Points on a hilly landscape, in no order, each with its height.
From any point a ball rolls to the lowest of the 2 points nearest to it. It stops when none of these is lower. Distance is the straight distance between rows; heights are no part of it.
k199: [137 176 164 113 111 134  95 117 110 109  61 146 105 132 163  91 124 171
  91  96 127 153]  h=16.6
k723: [157 108 159 167 156 140 167 148  68 147 138 160 122  91 158  93 121 181
  95 122 142  97]  h=39.7
k834: [190 138 100 161 123 163 130 118 103 126  83 162 103  90 180  94 158 145
 113 117 119 163]  h=61.2
k292: [124 149 134 112  85 134 102 139 141 133 100 107 112 154 139 119 167  78
 132 112 111 145]  h=20.2
k873: [144 160  74 127 121 100  93 145 202 103 184 128 105  98 128 169 110 137
 173 127 115 145]  h=50.8
k818: [133 114 106 123 145 146 128 134 128  93 137 113 107 109 149 126 112 157
  97 109 100 150]  h=56.7
k87: [ 86 104  97 127 133 165 166 105  71  97 164 133 122 194 111 117  49 184
 100 101 111 138]  h=34.3
k551: [109 145 156 137 129 141 142 116 117 163  89 110 129 173 129 136 146 107
  87 125 123 122]  h=51.7
k748: [110 172 124 146 164 148 169 105 135 160 109 147 141 179 129 142 127 131
 104 143 121 105]  h=55.3
k676: [127 142  99 111 132 147  83 172 193 145 144 164 170 135 191 109  96 133
  82 120 128 165]  h=48.8
k862: [120  94 133  97 129 101  68 153 152 177 120 128 153 141  84 160 184  60
 169 188 150  97]  h=22.0
k183: [ 97  53 107 174 102 166 179 143  79 141 167 125 133 107  76 134 116 138
 163 117 156 171]  h=42.8
k396: [123 113 167  69 110  98  85 136 117  94  85 100 155 144 121  86 110 111
 113 119 141 133]  h=18.9
k687: [139 163 130 131 102  99 140  94 135 101 142  89  90 107  76 169 149 135
 207 164 144 103]  h=58.8
k450: [119 160  90 123 125 104 152  95 158 104 172  93 125  95  75 180 105 163
 204 159 138  88]  h=56.2
k847: [101 131 101 127 138 134 163 124 133  90 161 100 106 103 112 144  97 170
 131 114 101 131]  h=57.6
k615: [ 65 108 166  98 173 123 167 106 166 141 117 154 178 196 139 153  88 138
  92 120 100 109]  h=14.2
k502: [171 161 101 168 125 174 151 118 115 108 100 139  71 112 157 140 153 131
 125 136  95 150]  h=61.9
k412: [118 197 176 117 123 123 162  81 100 118  89 123 124 150 125 105 117 173
 112 122 121  81]  h=24.9
k90: [117  87 109 114 110 154 104 178 122 153 152 133 161 142 139 128 120  69
 111 115 127 178]  h=52.0
k204: [155 124 132 161 116 115 130 140 139 114 137 123  99  77 106 133 167 131
 165 134 138 123]  h=54.6
k50: [104 148 105  77  76 112 141  98 158 107 130  75 111 153  94 165 125  87
 171 179 133 109]  h=54.7
k530: [140 140 167 121 125 108 108 118  84 115 103 133 140 115 117  67 111 177
 115 125 163  94]  h=29.8
k978: [116 119 119 100 105  95 127 131 142 130 132  84 135 112  89 151 134  99
 186 161 143 109]  h=52.7
k967: [120  92 127 133 169 130 153 124  96 123 166 171 161 128 142 115  69 182
  90 110 121  96]  h=37.3
k908: [ 97 120 128 110 110 117 106 127 158 178 119 108 156 180  82 156 163  39
 164 166 151 125]  h=30.6
k45: [166  94 131 132 156 138 127 125  95  52 139  98  77  63 146 125 137 138
 118 115 106 125]  h=56.0
k200: [101 169 137 111 103 140 108 145 159 179 101 127 131 219 132 145 140  76
 136 141 125 136]  h=35.6
k415: [111 140  94 166 116 180 179 121  69 117 181 107  69 134 118 148 104 184
 116 107 118 149]  h=36.1
k726: [132 153 147 130  99 135 128 105  93  99 114 122 104 133 109  86 112 170
 132 112 133 137]  h=32.2
k654: [145 123 129  89  56  98  62 181 180 102 133 112 140 101 168 116 161  97
 131 122 125 159]  h=13.5
k622: [164 144 130 149  79 121 115 169 132 133 131 122 107 110 128 126 159 106
 180 120 135 165]  h=53.9
k5: [ 72 111 170 107 150 118 147  98 123 143  84 118 177 217 125 129 118 128
  81  95 109 127]  h=3.5
k399: [148 154 144 100  61  87  69 145 169 105 119 150 141  91 159 114 157 131
 143 111 168 148]  h=11.0
k655: [161 146  55 128 141 114  85 160 185 123 172 145 111  73 176 155 104 145
 133 133 105 165]  h=48.9
k511: [151  88 158 132 166 114  87 167 128 188 130 143 152 117  97 148 183  70
 172 166 162  94]  h=15.8
k301: [147 189 181 149 117 135 122 130 125 191  65 158 104 159 122  96 191 102
 141 142 161 124]  h=43.1
k367: [120  99  92 116 146 146 109 181 156 141 149 141 168 143 165 137 100 101
  70 105 109 173]  h=50.5
k143: [166 124 172 133 107 129 102 142  92  91  69 154 115  84 151  67 179 127
 105 104 139 135]  h=27.0
k130: [156 108 153 135 153 138  99 134 124 110 107 160 129  83 196  84 135 142
  73 126 135 145]  h=45.5
k790: [132 120 192 141 160  85 158 120 117 164 106 147 151 104 125  99 145 130
 135 154 172  71]  h=38.5
k296: [107 114 149 150 123 152 159 140 117 192 120 125 139 177 121  98 146  95
 117 127 153 139]  h=48.1
k308: [ 87  90  91 129 146 146 161 106 115 116 190 152 154 152 133 126  46 186
 106  98 116 131]  h=35.8
k950: [ 99 122 143 136 160 143 147 103  61  99 125 150 135 205 134 111  74 178
  82  89 102 148]  h=32.5
k84: [ 84 100 170  77 138 109 117 138 134 120  72 118 169 215 134 120 108  94
  80  92  94 151]  h=12.7
k318: [128 130 139  87  77  89  96 117 141 117 104  68 127 123 106 158 168  66
 177 168 115  93]  h=50.9
k321: [ 92  85 155  93 125  99 147  98 131 132 145 124 191 133 100 110  98 102
 149 151 176  91]  h=32.4
k94: [111 158  82 149 161 100 137 132 178 156 202 158 157  94 111 157  94 179
 168 155 153 108]  h=64.1
k590: [151 160 184 137 156 118 135 121 131 183  74 156 136 127 130  88 171 110
 146 170 156  82]  h=40.9
k628: [175 131 108 139 139 140  79 145 172 104 110 153 123  70 183 100 130 149
  85 132 121 155]  h=46.3
k18: [156 109 119 135 136 168 111 151 120 115 105 130 113 130 148 114 156 115
  89 104 108 152]  h=57.5
k797: [103 117 141  37  87  85  76 134 140  64  85  92 167 168 136  95  80 126
 111 126 117 143]  h=21.5
k801: [155 109 151 112 162 129 110 112  79  44  87 105  98  83 134 102 137 150
  88  96  88 129]  h=56.5
k787: [119 154  92 160 122 115 142 125 152 154 175 128 129 110 105 149 118 175
 183 128 140 130]  h=60.5
k160: [169 148 184 141 113 104  89 130  91  98 102 170 112  83 151  64 138 168
 109 118 143 116]  h=28.0
k852: [129 151 127 115 171  81 139 108 161  97 185 142 151  66 127 150 117 167
 160 137 136  50]  h=71.1
k874: [134 185 138 120 103  86 131  81 179 128 122 100 111 133  90 144 145 130
 220 167 152  81]  h=61.0
k378: [145  88 154 164 168 113 147 159 103 164 133 165 154  60 116 117 172 108
 142 151 168  99]  h=20.1
k602: [ 82 149 112 124  83 172 165 117  94 126 131 101 120 208 119 109  81 162
 103  93 120 177]  h=46.9
k187: [139 202 111 156 129 111 146 108 178 132 167 154 109 134 118 143 107 192
 160 134 133 116]  h=58.3
k255: [159  86 117 173 155 157 166 134  72 127 156 144 102  82 139 121 126 151
 113 122 125 133]  h=41.0
k811: [101  87 101 101 139 124 123 123 156 128 170 101 108 142  85 215 144  49
 156 151  97 103]  h=44.9
k392: [147 114 172  96 110 137  92 143  95 106  77 101 114 108 135  91 163  97
 101 103 126 148]  h=25.8
k696: [117 108 135 148  98 105 135 150 114 167 135 137 164 109 105  87 117 143
 164 150 195 127]  h=25.0
k477: [ 95  85 119 143 108 150 164 127  75 142 158 119 137 137  94 106  96 152
 133 116 156 148]  h=43.6
k782: [163  95 119 151 175 140 135 116 102 101  99 155 133  79 183 110 129 163
  94 112 113 123]  h=44.6
k936: [128  83 133 172 137 110 117 144  99 172 144 167 149  82 103  87 161 152
 167 140 189 118]  h=21.6
k829: [150 147 124 148 177 114 125 111 161 137  95 169 142  96 159 105 135 160
 104 152 121 109]  h=59.5
k765: [110 103 103 100 161 128 132 105 162 144 204 114 149 145  62 221 108  62
 182 159 120 103]  h=42.5
k370: [125 111 165 106  91 137 127 141  87 131  94  89 132 143 109 100 175  67
 124 124 124 144]  h=23.8
k744: [ 70 111 124 115 165 127 151 112 175 159 149 153 183 174 131 163  97  90
 112 114 119 114]  h=23.5
k522: [ 97  98 136 126 113 117 139 129 128 174 138 137 169 144 103 109  86 131
 119 138 181 120]  h=29.1
k320: [107 129 133 117 110 167 146 124  94 143 132 106 126 177 116  93  98 135
 111 123 142 140]  h=45.2
k348: [113 138  96 132 184  93 146 127 181 119 196 132 130  92 120 166 115 142
 156 141 122  93]  h=68.0
k381: [132 150  88 139 111  94 122 128 186 113 189  95 116  77  89 196 113 142
 198 150 121 127]  h=53.2
k563: [110 134 147 100 105 151  85 156 136 178  77 107 146 174 143 120 155  72
 108 131 109 149]  h=26.5
k114: [181  71  85 162 186 157 161  83  75  91 103 154 110 100 194 109 122 169
  79 111  84 138]  h=43.2
k390: [110 141 147 110 108 138 106 132 126 165 100 105 114 206 103 168 172  52
 140 160 133 112]  h=37.7
k959: [ 88 160 119 101  82 128 151 108 156 125 101  77 112 188 112 154 118 114
 159 141 136 147]  h=56.9
k697: [147 136 125  91 108 101  86 132 144  97 110  77 104 102 131 186 168  63
 136 150  88 111]  h=49.4
k672: [145 185 116 149 125 124 135 108 162 126 137 131 100 105 124 155 132 145
 132 137 123 104]  h=56.3
k196: [136 137 106 113  63 112  70 159 150 129 140 139 129 148 156 143 166  72
 139 137 119 169]  h=16.2
k973: [ 88 159  97 119 103 143 139 113 159 155 149 103 134 183 114 147  90 117
 128 134 129 151]  h=58.5
k20: [109 145 126 141 107 167 152 113  75  95 136 101  82 128 132 121 104 161
 124  91 120 153]  h=34.2
k359: [188 123  91 158 120 121 111 162 142  99 149 121  73  47 124 152 169 118
 181 125 115 154]  h=55.2
k635: [156 100 150 142 192 112 130 149 155 181 136 179 153  86 109 132 167  89
 154 177 165  68]  h=20.4
k419: [ 98 141 113 155 113 157 137 136 149 186 154 132 156 175 102 118 112 144
 134 124 148 158]  h=55.4
k372: [131 106 108 132  79 138 107 167 129 123 152 107 127 128 138 118 125 116
 142 106 139 184]  h=53.1
k78: [150  81 172 150 157 120 151 135  73 137 137 184 168 114 156  83  91 174
  78 108 133  88]  h=38.6
k985: [177 126 126 133 114 142 124 128 111  82 128  91  57  60 132 152 166 116
 150 115  96 145]  h=55.6
k471: [117 119  88 158 148 192 189 112  84 102 155 116  73 137 150 164 119 145
  98 102  80 166]  h=38.7
k999: [107 127 110 137 160 135 152 136 155 153 176 145 157 153 108 167 108 118
 132 121 120 126]  h=31.6
k481: [112 157 157 132 160 133 147  98  89 110  99 134 133 178 139 100 100 187
  80 115 129 105]  h=29.2
k365: [103 121  89 135 166 129 131 128 169 176 187 129 126 160  81 193 119 108
 179 154 141 113]  h=38.0
k369: [115  93 167  81 136 110 107 132  91  89  69 106 176 179 121  88 118 100
  77 101 106 146]  h=16.1
k250: [149 158  84 134 144 123  90 156 204 117 125 176 134  93 200 123 110 151
 111 118 119 168]  h=47.4
k517: [115 170 169 107 111 113 111 103 132 126  79 126 139 157 141 106 123 152
  94 116 140 115]  h=20.3
k69: [141 174 155 160 161 137 142 110 153 165  91 159 138 147 153 115 139 149
 108 136 141  94]  h=57.8
k54: [155 158 144  99  85 111  95 128 144 109 100 141 115 104 151  94 118 149
 118  87 147 127]  h=13.9
k838: [148 108 146 129 124 162 108 122  54  89 107 104  89 121 129  87 138 136
  81  83  92 153]  h=57.0
k428: [109 123 140 159 144 149 134 154 132 220 136 165 157 183  96 127 117  94
 127 132 149 140]  h=51.5
k856: [185 152  98 169 146 138 123 112 144 143  99 171 104  81 165  98 140 152
 129 155 133 136]  h=60.6
k566: [142 174 132 138 123 120 145  99 133  98 149 125  86  66 120 125 122 186
 141 117 124 111]  h=57.9
k108: [132 127  86 107  98 118 107 143 141  74 109  75  83 138 145 209 168  66
 126 142  52 140]  h=48.2
k486: [162 103  76 174 172 176 189 103  73  91 123 135  83 120 171 139 115 156
  92 127  74 146]  h=41.3
k476: [102 119 192  99 146  79 154 109 131 140 110 130 194 119 103  90 125 123
 126 146 171  60]  h=35.5
k126: [113  97  84  86 122 122 110 141 139  92 148  82 115 138 126 208 160  33
 125 142  74 135]  h=46.7
k735: [134  77 105 178 136 158 187 136  80 145 183 135 118 102  99 149 131 136
 130 104 136 135]  h=41.9

Call two points neighbours if one is among the 2 nearest of the other. Go from one point of each pair to the other, from neighbour to neighbour, staying as low as possible. Name the highest point that can't be avoided.
k296 / k511 -> k69
k511 / k5 -> k973
k399 / k511 -> k390
k378 / k511 -> k635
k818 / k672 -> k566

Where does a ball stop that starts at each point below?
k978 -> k5
k477 -> k399
k602 -> k399
k590 -> k378
